Points on a hilly landscape, in no order, each with its height.
From any point a ball rolls to the lowest of the 2 points nearest to it. It stops when none of these is lower. Distance is the straight distance between rows; heights are no part of it.
<907>: [110 100 133 107 141 136 146 103 143 133 145 173 209  95 109 159 144 111
 141  96 111 135 140 144 161 129 120 103 134 145  94 171 101 154 158 125
 170 130 146 105 138 155 109 101  68 141  90 123 142  89 105 112 162 111
 119 155  97 115 131  98  89 153 163 125 162  95 148 111 105 152 110]  h=740
<526>: [167  89 108 125 140 134 188 107 106 123 101 131 174 103  92 140 102 139
 138 115 131 120 141 115 160 160 109 172  98 107  95 125 126 163 112 168
 139 118  91 105  84 139  96 148  98 134 156 116 130  96 128  87 144 132
 139 149 167 144 153 156 149  98  88  90  73 137 107 119 156 102 119]  h=866
<473>: [135 162  84 119 121  76 185 123  98 182 147 134 155 166 154 120  87 136
 126 151 155  71  95 146 137 102 186 129 144 125 125 129 149 100 179 141
 146 110 128 112 143 142 123  88 128 124 101 105 120 177 162 148 147 155
 124 127 199 128 115 154 200 103  90 123  66 120 171 135 159 105 101]  h=527
<314>: [162  80 109 153 135 141 138  96 164 153 117 117 150  89 111  95 117 127
 105 125 110 125 123 144 138 149 122 152 115  95  99  97  71 160 141 151
 113 129 101  94 119  87 136  85 106 102 135 115 180  98 100 115 145  84
 148 149 136 183 168 131 116 158 120 103  97 164  98 138  98 113 134]  h=848
<895>: [127 145 117  93 120  94 176  87 102 209 158 162 206 155 147 153 124 108
 164 101 118 108  90 172 135  99 197  84 149 107 107 176 156 122 147 125
 175 117 155  97 127 121 119  66  82 148 116 105 116 170 152 169 179 144
 115 123 174 117 138 148 169 152 101 101 144 109 197 135 135 149  82]  h=291
<436>: [142 108 148 129  98 180  90 112 130 164 142 111 122 114 117 131 162 146
 142 100  84 156 127 175 106 129 136  84 131 125 143 124 129 115 116 126
 131 125 136 100 108 104 147 124 113  95 169 124 134 162  87 180 156 134
 121 104 121 168 152 159 102 221 155 133 150 146 163 131  95 158 140]  h=793
<750>: [155 149 124 106 121 122 159 144  90 121 155 133 173 148 101 113  88 114
 127  83 143  96 126 119 121 136 146 123 128 147 124 147 146 110 145 145
 148 110 103 106 133 147 136 111 101 119 143 127 118 166 129 139 130 162
 119 125 161 152  68 138 178 122 106 110  47 109 179 116 167  76 143]  h=525
<703>: [125 158 152 117 133 110 146 153 109 106 176 149 195 153 122 101  74 118
  96  94 166 105 131  87 136 140 135 117 117 160 110 140 131 111 162 140
 159 104 105 113 164 162 143  81 100 129 112 143 118 132 128 110  97 147
 111 133 142 147  36  98 155 116 138 120  57 102 156  85 159  69 136]  h=460
<262>: [121 164  74 128 124  81 170 110  96 128 129 111 135 176 142 128  73 132
 125 164 157  93 131 108 123 113 178 154 101 137 117 147 152 124 191 178
 134 125 156  84 141 111 122 105 100 117  90  86 102 136 185 115 112 138
 144 110 207 128 127 149 197  75  70  84  60 126 186 127 146 113 111]  h=461
<7>: [118 138 151 136 140 129  74 144 159 134 155 127 117 119 139 108 152 179
  93 130 112 144 118 163 113 121 115  76 140 173 151  97  89  88 176  85
 122 122 148 127 156 146 124 128 157 114  84 211 124 144 106 143 137 128
 113 115  90 145  95  99  96 168 194 190 144 125 164 122 113 140 157]  h=565
<90>: [161 123 123 123 136 145 151 105 123 100 123 103 145 135  82 128 116 134
 105 103 119 128 158 120 114 162 103 144  91 118 110 129 108 142 135 182
 136 137 114  95 109 146 116 149  94 106 113 124 130 114 127  83 103 116
 138 132 138 155 138 130 115 106 130 110  60 115 135 108 127  98 151]  h=841
<124>: [ 53 119 130 156 121  97 124 169 132  68  97 124  83 137 155 117 136  68
 131 164 182 131 185  73 114 122 162 156 100 142 133 156 159 151 156 160
  85 130 148 140 165  52 149  87 136 152 138  53 112  50 125 110 102 103
 159 109 113 153 155 101 119 127  98  82 164 166 103 145  74 123 115]  h=263
<889>: [154 117 176 118 129 167  93 129 171  97 135  99 110 126  94 110 132 161
  80  99 106 141 152 119 113 161  72 128 127 123 126 113  88 116 107 162
 124 140 121 124 126 168 122 142 137  96 118 185 133 125  76  79  79 115
 111 123  78 156 119 121  88 120 167 162  80 128 121  86 128  97 178]  h=92
<5>: [ 90 119 117 167 152  98  90 149 171 103  63 103  61 130 153 135 151 149
 112 185 120 151 135 150 109 111 109 184 100 117 141 143  99 113 158  86
  90 175 124 145 124  90  90 166 164 160 106 122 141  69 145 107 112  50
 149 136 104  76 148 101  81 100 154 163 166 146  66 155  67 155 147]  h=374
<858>: [179  80 108 152 151 131 199  99 118 164 121 162 213  86 102 120 111 123
 128 121 107 106 126 118 185 155 121 152 112 101  70 126  92 183 150 174
 148 120  92  84  94 120 117 104  64 122 144 111 150  63 136  80 168 109
 146 166 184 143 156 150 169 104 108  67  94 139 106 116 132 104 105]  h=883
<504>: [ 94 100 147 139  95 149 105 167 139 111 119 130 106 138 127  71 107  99
 127  96 164 124 142 116 118 158 132 149 154 105 146  97 158 123  78 146
 105 122 101 166 167  77 205  95 150 136 199  84 152 116  76 151  97 142
 112 119  91 166 111  99 173 140 106 146 142 166  83 141 126 136 120]  h=654
<870>: [177 156 115  78 124 130 143  96  84 168 157 142 173 111 112 170 141 154
 182 104  95 129 104 163 144 124 144  80 153 153 130 153 137  96 134 108
 163 122 157 119 114 168 108 155 105 134 137 165  98 184 139 166 179 188
  95 130 139 106 147 168 134 166 123 125 138 104 194 138 179 159 108]  h=637
<672>: [107 150 147  96 125 120 138 120 121 120 177 209 179 128 115 187 138  72
 190 113 147 115 130 132 200  79 128  89 174 153 137 191 156 136 128  78
 179 117 158 160 161 163 103  98 112 181 107 159  98 155 134 117 159 154
 118 159  99  67 105  90  87 124 134 119 213  69 156 128 152 165  89]  h=459
<726>: [ 89 174 105 124 127  66 155 137  95  81 122 124 113 169 167 141  90 124
 110 191 172  96 144  74 133 104 167 160 126 173 138 154 166 133 189 148
 119 120 157 131 156 139 126 116 137 157  73  96  96 111 185  97  97 131
 136 113 174 104 119 113 178  44 100  88 106 124 157 131 163 118 109]  h=375
<455>: [137 162  87  93 125 117 167  77  67  91 107  75 127 167 110 189 138 121
 175 170  96 137 116  94 104 115 147 122  89 124 115 170 146 128 119 137
 148 160 149 136  89 148  72 200 106 127 113 104  87 127 204 147 138 147
 152 110 156  76 194 212 119  96  83 116 122  93 164 143 160 172 128]  h=588
<794>: [164 182 130  80 128 121 152 129  82 130 161 132 164 150 120 175 112 130
 142  92 127 120 122 137 140 117 152  92 128 158 129 156 142  91 148 124
 152 125 136 128 121 180 112 153 112 133 127 151  97 178 137 155 149 181
 104 110 146 119 101 161 155 139 108 126 101  91 187 123 182 127 130]  h=591
<129>: [ 88 155 114 157  96  92 126 152 109 176 167 130 110 167 200  75 110 123
 121 128 159  97  89 154 103  85 200 101 156 106 149 101 168 102 138  98
 109 104 139 136 167  76 183  85 167 148 140  95 126 166 121 200 116 140
 115 117 154 164 116 123 185 170 108 134 117 156 138 164 122 131 105]  h=604
<130>: [190 108 148 155 123 171 133 143 135 140 125 148  94 101 101 104 106 159
 136  99 134 134 114 139 151 156  55 166 173  99 144  79 128 136  51 147
 113 110  77 158 100 155 161 161 167 112 159 150 148 165 109 112 127 149
 129 148 119 140 101 128 154 111 118 156  93 134  79 105 177  84 124]  h=761
<114>: [141  97 146 130 141 104 151 174 139  90  75 139 127 114 132 108 104 128
 114 135 172 125 149  69 167 154 114 200 131 121 116  92 126 175  83 154
 122 115  93 162 129 136 126 131 165 134 149 118 135  69 115  57 111 104
 104 148 130 116 121 117 159  60 113  99 127 177  34 124 146 111 113]  h=155
<577>: [184  95 125 170 155 121 166 114 144 138 128 137 133 101 119  95 102 154
  89 165 143 112 108 106 165 153  77 192 137 115 101  81 100 162 114 158
 118 114  89 138 105 158 124 139 143 128 124 162 156  80 140  51 116 118
 149 170 158 116 144 116 154  56 125  92  56 165  71  97 161  71 126]  h=724
<249>: [104 165 104 129 102  69 158 149 108 165 158 138 150 155 161  91  88 115
 119 127 157  76  98 133 118 100 201  98 160 135 135 124 157 108 153 115
 129  91 129 120 167 101 174  68 141 134 118 113 117 181 132 175 142 152
 120 114 156 146  96 135 204 134  95 123  92 144 160 151 132 113  94]  h=572
<608>: [ 79 133 142 151  89 126 108 171 116 146 146 145  91 154 168  67 106 113
 137 119 162 110 112 136 123 106 174 129 162 117 154  85 173 102 117  92
 101 110 106 179 175  71 204 102 166 149 171  95 149 156  94 191 109 146
 102 115 124 147  88  97 181 158 103 136 145 159 105 156 137 134 107]  h=629
<976>: [112 155 177 103 140 163  66 137 160  73 146  93  66 142 130 158 192 128
 118 139  98 174 122  88 101 129 113  81 112 149 155 126 141 111  79  84
 129 139 183 191 123 200 102 208 167 120 128 209  93 153 146 127  95 121
 114 123  56  66 121 118  51 112 161 157 183  95 115 100 132 159 178]  h=49
<806>: [151 107 157 151 145 150  85 121 167  93 123  85  78 144  90 103 149 171
  63 131 127 149 170 111 102 160  78 152  98 112 134  92  79 119 123 161
  84 145 114 109 125 112 108 119 175  87 104 167 148 114  85  91  66  95
 143 135  89 162 154 108  88 116 141 170  86 154 110 126  99 106 169]  h=186
<782>: [168 123 116 108 135 152 127  72 125 199 152 155 195  86 111 156 152 157
 169 109  85 118 101 190 172 114 113  89 158 130 112 136 103 129 140  95
 169 128 136 113 115 145 115 144 114 139 106 165 130 165 130 152 194 145
 103 154 132  96 162 154 126 168 155 153 165 105 144 137 136 175 104]  h=678
<956>: [102 173 107 107 123 109 135  80  88  77 130  63 103 168 135 203 159 121
 160 173 101 142 115 101  82  96 166  98  93 143 124 185 150 145 137 123
 129 168 161 126 120 143  71 182 130 117  84 102  84 126 218 157 136 150
 175 110 135  81 192 170  91 127 105 149 137  89 191 151 129 168 155]  h=621
<376>: [119  95 117 160 115 133 128 149 140 142 100 126 114 107 130  74 110 111
 144 119 143 111 128 128 142 135 123 168 153  97 126  79 129 158  93 130
 111 119  85 156 139  65 166 104 144 143 182  93 170  98  93 135 130 115
 126 140 137 153 133 125 177 128 106 121 139 179  66 142 126 132 101]  h=674
<24>: [ 76 134 142 104  96 150 106 138 114  43 139 105 112 147 111 175 163  79
 145 110 122 159 159 112  91 125 147  84  97 168 147 184 142 113 129 149
 135 144 148 106 146 117 125 145  94 120 137  84  97 118 126 150 122 134
 150  97  77 138 132 126  67 166 124 134 180  88 177 132  84 129 157]  h=531
<470>: [128 102 125 147 151  85 154 172 126 118 101 160 148 122 157  93  91 129
 115 155 175  85 129  90 199 126 120 177 143 140 115 114 131 183 131 147
 141 119  95 164 140 130 134  95 128 162 133 125 164  75 140  59 136 113
 117 176 163 110 118 105 199  44 126  72 116 165  68 114 154 108  85]  h=226
<728>: [187  91 100 185 138 152 145 114 162 134 147 138 123  86  97  70 102 155
 106 142 147 115 105 120 146 176  63 196 151  91  97  68  96 170 108 178
 103 131  71 128 130 105 158  88 139 106 146 137 173  89 119  86 107 122
 157 158 156 162 145 115 148  95 116 108  49 176  83 121 141  61 129]  h=736
<985>: [ 40 136 118 151 123  93  94 153 140  76 130 115  81 167 175 132 150  84
 119 173 172 125 181 106  99 104 157 143 106 167 147 165 154 128 179 140
  92 144 144 124 170  86 145  88 164 139  81  60 112  83 148 128  94 111
 168 110 103 135 133  77 100 125 130 116 170 131 139 146  80 132 145]  h=338
<220>: [112 150 103  89 130  99 164 103 110 166 166 182 196 131 142 180 140  86
 186 115 119 121 104 158 165  76 164  82 162 145 116 196 148 131 156  94
 176 130 164 127 145 140 118  94 104 164  99 124 105 150 149 166 179 158
 125 152 128  84 133 102 128 152 108 112 203  79 187 150 138 160  74]  h=386
<461>: [152  72 126 179 135 111 152 130 153 146 105 108 154  71 125  77 108 133
 110 151 137 129 140 124 138 152 136 174 118  92  92  91  86 176 154 164
 103 135 118 102 122  61 127  76 111 121 160  96 162  47 125 108 139  87
 157 151 168 177 187 134 147 141 115  74 105 205  69 139 114 112  94]  h=861
<447>: [115  92 130 119 140 163 146  95 150 122 123 128 203  95  96 165 168 124
 150  97  70 156 151 160 128 148 123  96  89 132  98 178  85 156 153 139
 158 133 146  75 106 121  97 106  51 105 102 113 144  77 101 125 153  85
 127 140 105 140 155 125  61 174 162 124 154 111 153 126  76 146 127]  h=775
<675>: [126 136  87  96 136 114 197 131  85  82  69 126 146 130 121 154 113  99
 175 150 123 119 143  91 147 118 156 172 106 117 104 160 155 157 114 160
 130 126 132 121  96 122  84 156  97 149 147  87 109  92 182 122 139 129
 147 122 170  96 164 186 165  78  64  83 144 132 118 142 144 168  87]  h=493
<327>: [127 128 131 150 131 135  93 139 153 169 148 145 123 103 145  84 113 165
  91 119 130 106  95 177 118 109 112 101 168 134 138  62  95  92 148  82
 113 109 103 136 164 119 161  99 173 123 111 182 164 154 104 155 137 128
 116 129 117 146  89 103 129 167 174 168 123 139 120 119 130 125 129]  h=605
<50>: [139  94 132 135 112 177 106 113 132 156  83 106 119  96 111 128 172 122
 159 104  80 153 135 174 133 148 100 124 113  89 136 102 115 136  77 115
 127 136 115 135  94  90 136 154 116 110 189 129 155 135  79 155 163 109
 122 135  99 153 178 173  90 186 137 144 172 145 103 139  87 170 127]  h=770
<654>: [131 125 153  88 136 158 104 134 148  82 134 119 107 123 109 174 175 125
 127 115 116 158 129 100 136 138  93 109 123 127 123 147 125 127  71  96
 141 120 154 176 114 205  97 198 127 127 127 190 109 150 124 113 128 136
 109 141  69  90 132 133  68  96 165 143 179  89  93 102 143 152 152]  h=143
<164>: [143 129  99  98 128 151 122 107 105 137  94 117 127 120 129 159 144 128
 165 117 111 128 130 136 139 131 124 145 121 129 138 132 133 142  86 115
 142 137 119 151 104 130 121 182 125 134 150 126 123 145 149 144 158 159
 129 134 116 104 155 150 130 131 117 137 174 114 120 142 136 177 123]  h=723
<426>: [ 77 163 149  82 103 134 121 156  85  32 147 120 111 178 118 161 116  72
 136  95 158 145 171  81  86 128 163 113  91 171 140 192 174 120 111 149
 141 141 153 131 162 142 126 154  98 139 137  81  74 127 134 123  91 164
 136  90  97 129  88 135  89 118 114 110 145  93 169 121 126 108 154]  h=589
<80>: [192 123 160 105 127 178 106 146 133 134 114 122  78  99  88 144 156 157
 152  95 111 165 123 125 141 156  69 138 164 118 149  92 133 118  32 134
 132 115 114 161  83 180 140 205 161 110 166 179 127 179 115 129 134 157
  95 139 105 124 114 159 128 131 135 158 127 116  89  94 172 117 148]  h=776
<329>: [112 165  96  84 138 110 197 115  60  62 100 118 127 170 132 177 115  89
 188 168 112 116 136  58 141  91 161 144  97 129 111 185 171 155 122 150
 152 137 151 153  96 157  69 174  94 147 119 106  81 115 206 110 128 143
 141 125 160  73 166 178 153  55  68  91 146 110 153 126 159 167  98]  h=542
<702>: [188 147  94 184 140 118 138 119 126 179  91 134  38 109 129  99  92 174
 138 189 149 110  89 160 140 132  78 202 161  74 147  68 121 117 111 124
  83 138  93 152  88 107 146 166 182 129 138 118 133 140 174 123 100 109
 154 143 191  91 120 139 171  62  94 140  64 149  64 142 161 106 113]  h=691
<656>: [ 74 176 125  84  93 113 141 164  82  64 130 144 103 180 136 147 135  65
 152 118 169 126 162  89 109 104 171 128 120 161 148 185 195 131 109 142
 127 133 141 140 155 120 131 140 126 150 151  81  92 151 162 151 125 172
 148  94 108 114 100 126 150 104  79 109 163 113 164 144 117 140 128]  h=636
<299>: [ 56  84 129 162 134  86 139 160 135 106 111 150 152 124 167 112 139  58
 104 139 174 127 168  92 142 118 164 137 117 156 113 156 149 163 173 170
 117 108 135 134 163  75 150  46  98 157 124  59 137  53 117 108 130 102
 160 125 122 138 132  76 131 138 119  58 184 150  87 136  75 124  99]  h=192
<37>: [145 117 160  98 130 152 120 126 143 120 145 144 160 104 100 158 136 134
 130  77 114 131 125 129 154 145  81 120 147 139 124 134 114 128 100 114
 146 122 147 145 121 198 110 162 112 130 117 184 131 155 117 112 143 144
  95 145  90 110 107 116 115 118 160 142 146  98 112  97 145 138 129]  h=231
<13>: [173  85 119 178 120 172 134 120 163 157 141 138 110  80 112  73 102 159
 114 113 125 124 103 155 145 160  65 158 169  81 119  55 109 141  88 137
  97 125  67 135 121 119 170  99 156 107 173 157 179 139 103 123 129 137
 143 151 133 157 118 121 138 129 126 151  77 150  95 112 151  91 139]  h=748
<227>: [107 119 117 178 155 118  86 132 161 121  77 100  79 119 126  94 142 152
 109 163 124 135 143 147  97 140 111 180 103  96 141  96  94 129 136 122
  85 164 112 129 133  65 137 130 156 128 121 108 162  65 104 106  94  75
 136 135 104 140 169 103 106 139 135 157 140 172  63 152  76 148 130]  h=294
<657>: [ 78 144 128 125 159 122  90 114 155  92 130  97 101 151 155 157 170 149
  97 158 115 142 131 111 110 110 106 140  87 147 125 166 117 129 152 107
 120 159 156 136 126 174  82 165 155 144  64 153 134 105 149  97 100 104
 141 137  90  91 146  99  70  95 171 162 167 123 133 135 111 148 162]  h=495
<126>: [ 92 127 160 112  82 115 147 150 100 167 181 171 169 156 149 139 128  74
 162  97 131 133 109 163 126 105 189  47 161 150 142 153 174 111 118 100
 143  89 171 123 131 120 172  79  98 155 175 116 120 176 114 200 158 175
 119 109 119 136 105 115 156 195 121  98 193 115 178 151 113 140  93]  h=862
<555>: [187 120  89 153 149 125 153 103 129 157 107 129 104 114 134 119 104 166
 126 174 148 102 111 138 154 133  64 198 139  96 123  77 115 146 116 126
 100 124  96 144  86 153 129 154 156 139 122 135 151 131 164  86 125 123
 151 155 171 116 139 141 168  54 120 132  78 142  86 130 173 108 119]  h=707
<835>: [114 150 171  93 101 165  93 183  99  95 153 129  92 115 103 136 150 117
 153  82 131 151 144 130 115 146 138  78 152 186 165 123 160  88 110 117
 128 111 155 137 153 133 145 156 141 107 187 152  86 176  90 170 146 172
 107  82 108 128  85 127 109 187 139 128 148 106 163 113 135 136 146]  h=814
<771>: [150  96 152 136 133 124 129 166 168  93  90 131  81 126 122 122 105 138
  98 155 165 158 149  77 150 167  88 192 137  83 124  81 128 151  37 153
 100 115  99 182 128 144 128 168 191 122 155 125 120  83  95  61  76  93
  96 146 112 112 126 115 135  64 104 138 116 179  38 114 150  94 131]  h=93
<722>: [126 138 100 121 136  81 160 158 103 105 101 155 124 145 166 111  87 123
 125 175 169  86 139  82 176 111 145 183 143 156 125 128 154 149 151 141
 137 116 124 153 139 145 136 100 137 167 108 122 134 107 169  80 131 116
 127 131 175 102 102 118 207  45 120  86 122 150 111 124 156 134  88]  h=292
<817>: [116  92 113 130 140 138 116 110 146 146  83 125 136  91 130 144 164 118
 144 128  92 137 127 172 131 130 118 136 118 115 122 130 110 140 118 100
 123 138 134 134 101 100 113 149 115 145 141 119 155 104 117 146 166 103
 128 134 108 122 172 131 101 153 146 145 189 134  93 151  88 164 125]  h=750
<967>: [169 116  93 186 113 135 110  75 143 223 143 126  82 113 150  75 115 170
 124 156 110  98  73 187 115 121 108 138 140  60 139  77 123 103 126 109
 106 140  99 126 100  75 163 115 148 116 149 115 156 160 106 178 131 103
 140 132 176 171 153 152 139 160 123 152  84 165 109 151 121 121 127]  h=653
<777>: [148 130 179 130 145 155  69 155 180 150 133 139  88 131 135 102 139 171
  83 122 126 153 119 133 128 135  81 110 146 131 152  82 110  85 101  93
 124 118 132 167 117 177 112 173 183 122 120 223 141 165  96 115 101 122
  92 124  74 115  76 104  93 121 181 184 140 124  85  98 129 119 164]  h=249
<307>: [166 138 119 161 118 138 106 113 144 208 135 141  99  96 146  96 112 171
 122 127 124 115  78 201 131 120 115  98 158 108 149  58 115  91 140  78
 113 127  95 143 124 106 170 140 168 124 143 165 142 179 120 174 157 145
 121 133 148 134 114 139 132 175 158 172  95 155 120 138 140 124 139]  h=630
<621>: [151  99 165 140 141 162 103 159 179  92  69  94  78 120 101 126 143 145
 106 136 123 179 164 116 109 171  76 168 129  73 125  83  96 122  56 144
  98 138 104 157 119 120 124 180 195 104 162 159 122  97  80  90  77  90
 110 137  72 114 139 124 107  96 114 172 124 161  51 129 115 126 141]  h=160
<965>: [143 120 102 140 123 136 128 125 119 158  68 125  95 124 113 117 122 122
 166 121 126 117 120 140 139 136 110 173 142  89 136 100 131 129  74 119
 110 135  87 154  95  89 144 171 148 135 190  99 135 144 134 159 151 131
 124 128 145 131 144 167 156 123  99 130 140 163  90 141 148 146 112]  h=696
<875>: [183 155 170  98 120 174  81 156 114 121 134 112  85 101  98 139 164 163
 156  98 111 164 113 136 130 157 101  89 151 153 156  92 135  96  82 106
 131 121 141 145 112 159 143 198 149 101 176 197 100 195 115 156 142 175
  96 111 107 119 108 153 129 167 146 154 141 109 142 102 158 132 161]  h=792
<535>: [165 119 182 137 127 168  99 148 177 125 153 137  97 107 113  83 112 165
  82 115 140 135 118 123 117 142  73 112 156 130 133  71 102 104  94 123
 123 106 110 143 138 179 143 124 187  93 113 207 147 151  97  98  90 152
 102 143  92 145  76 113 115 119 153 164  77 125  98  90 152  86 160]  h=178
<254>: [ 91 131 131 136 124 105 159 142 107 142 158 134 201 151 142 125 110  72
 102  91 123 140 145 115 100 123 182  89  84 134  98 186 142 155 172 148
 158 112 137  66 155  86 160  41  48 118 105  67 118 112 110 142 100 116
 127 107 149 157  78  98 147 157 121  76 118  94 182 111  95  81 125]  h=214
<581>: [ 95 157 142 106 124 108 126 141 121 100 173 123 167 141 129 155 124 131
 106 101 136 128 146 131  88 131 165  75 113 180 140 165 129  92 173 130
 141 146 142  90 162 136 122 104  89 117  81 109 108 126 117 147 116 139
 127  85 122 169  89 112 104 172 150 135 114  86 203 125 114 102 148]  h=439
<679>: [ 53 138 129 136 153  94 103 120 147  96 136 132 127 142 170 152 171 105
 117 172 163 130 150  97 123  92 138 135 122 165 126 166 143 141 180 111
 113 161 152 126 169 141 111  96 144 152  49 108 123  86 155 117 115 108
 155 132 101  98 121  74  58 108 173 136 171 116 143 142  99 140 157]  h=421
<45>: [ 99 154 161  86  85 137 115 172 105 107 172 162 139 151 106 161 148  76
 167  82 133 134 138 133 124 121 160  51 151 178 163 153 178 100 134 107
 145 102 177 131 157 132 139 102  82 138 184 122  89 168 102 186 156 182
 114  92 113 126  82 125 117 190 134 108 191  95 192 136 116 132 124]  h=839
<277>: [131  99 143 158 143 163  85 135 169  87  66  76  76 119  94 122 147 145
 113 144 105 160 171 125  96 161  96 163  93  90 129 101  81 120 110 149
  73 156 114 117 122  87 106 156 169  99 134 139 141  94  82 111  87  77
 141 129  76 142 172 119  85 128 123 174 130 176  73 152  76 131 139]  h=229
<510>: [ 93 145 118 113 117 143 105 108 106  59 132  78  93 157 130 182 190  98
 154 156  97 160 151 117  69 114 151  90  92 157 140 174 136 135 134 134
 116 162 147 111 111 118 103 172 130 116 124  95  95 104 179 155 143 129
 164 111  90 113 182 149  66 171 131 146 166 101 180 148  83 146 167]  h=578
<619>: [ 72 100 114 148 121  94 165 134 117 131 133 146 179 157 165 112 119  65
 114 128 142 136 141  99 122 114 206 111  98 127 102 167 152 165 163 164
 131  98 153  88 141  88 157  37  61 136 110  52 138  87 136 133 117 109
 144 124 155 152 127  95 170 148 105  45 152 123 142 126  86 102  95]  h=88
<125>: [168 104 124 146 119 175 106  83 145 207 150 121 119  93 110 112 147 170
 129 110  75 137 111 188 124 130 114  81 126 107 131 101  96 108 145 125
 125 127 117  85 105 115 141 116 106  86 129 156 154 162  92 160 160 117
 132 127 149 178 163 156  95 202 170 152 119 138 170 128 116 129 147]  h=813
<499>: [136 108 103 118 143 130 147  76 132 192 140 169 222  95 122 147 132 133
 132 100 100 118 104 168 165 113 124 103 165 120 105 150  97 140 158 113
 161 122 127 103 126 134 119  99  92 151  93 120 161 123 122 119 178 118
 125 156 126 120 149 117 138 152 148 132 157 111 139 136 119 166  84]  h=709
<597>: [115 153 175 100 133  94 129 154 131 102 172 143 161 131 123 118  96 126
  82  96 159 114 122  83 134 138 118 105 136 170 132 128 129 101 137 110
 157 115 140 133 159 210 127 103 128 126  95 170 118 141 109  97  86 158
  92 114 112 152  54 100  99 113 175 136  78  99 138  93 167  88 144]  h=390
<820>: [ 98 156  96 142 169 114  99 116 135 106  71  82  73 137 159 161 156 152
 124 193  99 148 129 135  97 110 118 160  94 114 126 148  97 139 156  91
 105 167 148 139 100 118  78 186 165 141  86 130 133  91 179 112 106  87
 153 131 111  77 165 125  86  99 142 160 152 128 112 146  97 152 153]  h=441
<283>: [ 91 158 128 119 135  90 124 143 113  76 143 113 106 181 164 128 100 141
  90 154 184 107 152  72 118 112 134 165 122 175 143 139 144 126 144 135
 127 135 154 149 163 171 120 123 165 139  91 118 118 135 154  85  77 138
 122 109 128 134  88 110 135  78 124 119 117 122 133 120 147 120 139]  h=450
<709>: [145 142 153 138 156 138  72 146 166 151 114 135  81 128 147 126 162 186
 104 135 105 164  92 167 111 117 105 116 133 126 171 105 109  87 129  53
 113 151 132 160 122 144 113 203 184 136 118 198 140 167 126 126 110 105
 114 135  86  77  98 102 100 120 173 195 165 101  93 128 114 147 164]  h=250
<468>: [136 169 146 117 143 151  72 134 130 114 122 104  62 142 144 153 184 151
 129 140 102 182 113 134 103 127 113  93 116 149 161 133 123  93 106  52
 119 157 145 183 111 164 114 235 184 135 141 195 108 175 168 142 111 138
 123 128  79  56 137 123  85 131 154 175 178  91 137 130 134 157 175]  h=147
<221>: [133 107 125 128 145 137 121 108 129  81 119  89 159 107  91 159 142 124
 112 119 111 150 170 116 104 154 124 121  70 136 106 158  89 154 148 175
 132 144 130  76 115 115  96 128  80 102  95  99 141  85 115  99 115  89
 137 122 115 157 158 123  64 150 134 124 118 128 146 124  89 120 152]  h=812
<921>: [176  86 110 148 120 163 147  61 151 200 145 130 172  86 102 106 126 132
 114 111  80 125 112 175 125 136 108 122 128  88  97 105  87 138 139 130
 141 132 104  81  93 113 131  87  84  92 129 120 173 118 106 138 170  99
 147 143 151 174 165 149 114 181 138 120 101 136 141 130 112 139 127]  h=833
<533>: [129 138 137 122 113 137 142 129 104 152 173 132 186 130 114 126 111  95
 118  77 113 138 128 133  79 134 160  76 101 142 129 165 128 131 174 140
 147 112 130  60 148 104 153  61  56 102 120 101 119 136  87 158 125 127
 113 103 149 184  82 119 133 193 147 108  82 104 198 108 112  85 138]  h=331
<257>: [132 123  84 104 122 108 180 111 102 173  82 160 163 137 129 140 105 110
 191 152 114  96 128 126 163 114 172 166 129  85 109 150 167 152  97 162
 158 119 134 108  89 105  99 119  93 146 166  82 114 145 164 151 179 136
 146 117 203 107 164 194 201  83  67  90 138 127 136 151 149 162  85]  h=434
<977>: [122 120  92 112 104 101 173  94 115 230 121 150 168 160 167 119 121 108
 168 140 116  84  98 151 141 102 202 119 136  72 102 172 173 140 105 145
 162 106 156  93 105  94 128  88  83 138 154  71 110 163 152 175 171 133
 136 110 213 127 184 194 183 119  89  87 138 133 158 149 141 156  78]  h=378
<532>: [161 142  72 184 128 111 110  94 136 197  99 120  55 112 145  85  90 174
 117 185 129  90  83 177 120 117 119 178 142  81 149  74 116 111 153 101
  88 146  94 131 113  74 155 131 157 129 137  94 152 135 150 131 121 114
 149 126 192 113 139 148 162 125 108 135  71 157  88 145 130 124 122]  h=673
<29>: [128 120 196  85 127 145  99 158 151 110 174 150 160 119 113 123 120 118
 105  88 120 132 123  98 153 137  89  80 151 173 126 121 119 109 127 102
 164  99 156 144 139 222 107 124 111 125 120 204 125 148  87  93 113 149
  69 120  88 128  70 102  84 122 191 148 130  92 116  80 161 120 133]  h=314
<980>: [ 95 152 150 127 136 113  90 135 129 114 168 107 119 139 138 131 133 176
  81 127 134 136 132 133  76 111 130  84 117 176 155 125 110  90 184 128
 117 136 145  88 162 135 120 106 153 104  62 145 108 143 125 153 122 137
 129 107  99 171  98 115  98 174 168 168 106 126 195 132 119 118 168]  h=512

For each start below, name the point where the ball stops.
<376> => <771>
<875> => <619>
<526> => <976>
<314> => <771>
<455> => <895>
<794> => <976>
<262> => <771>
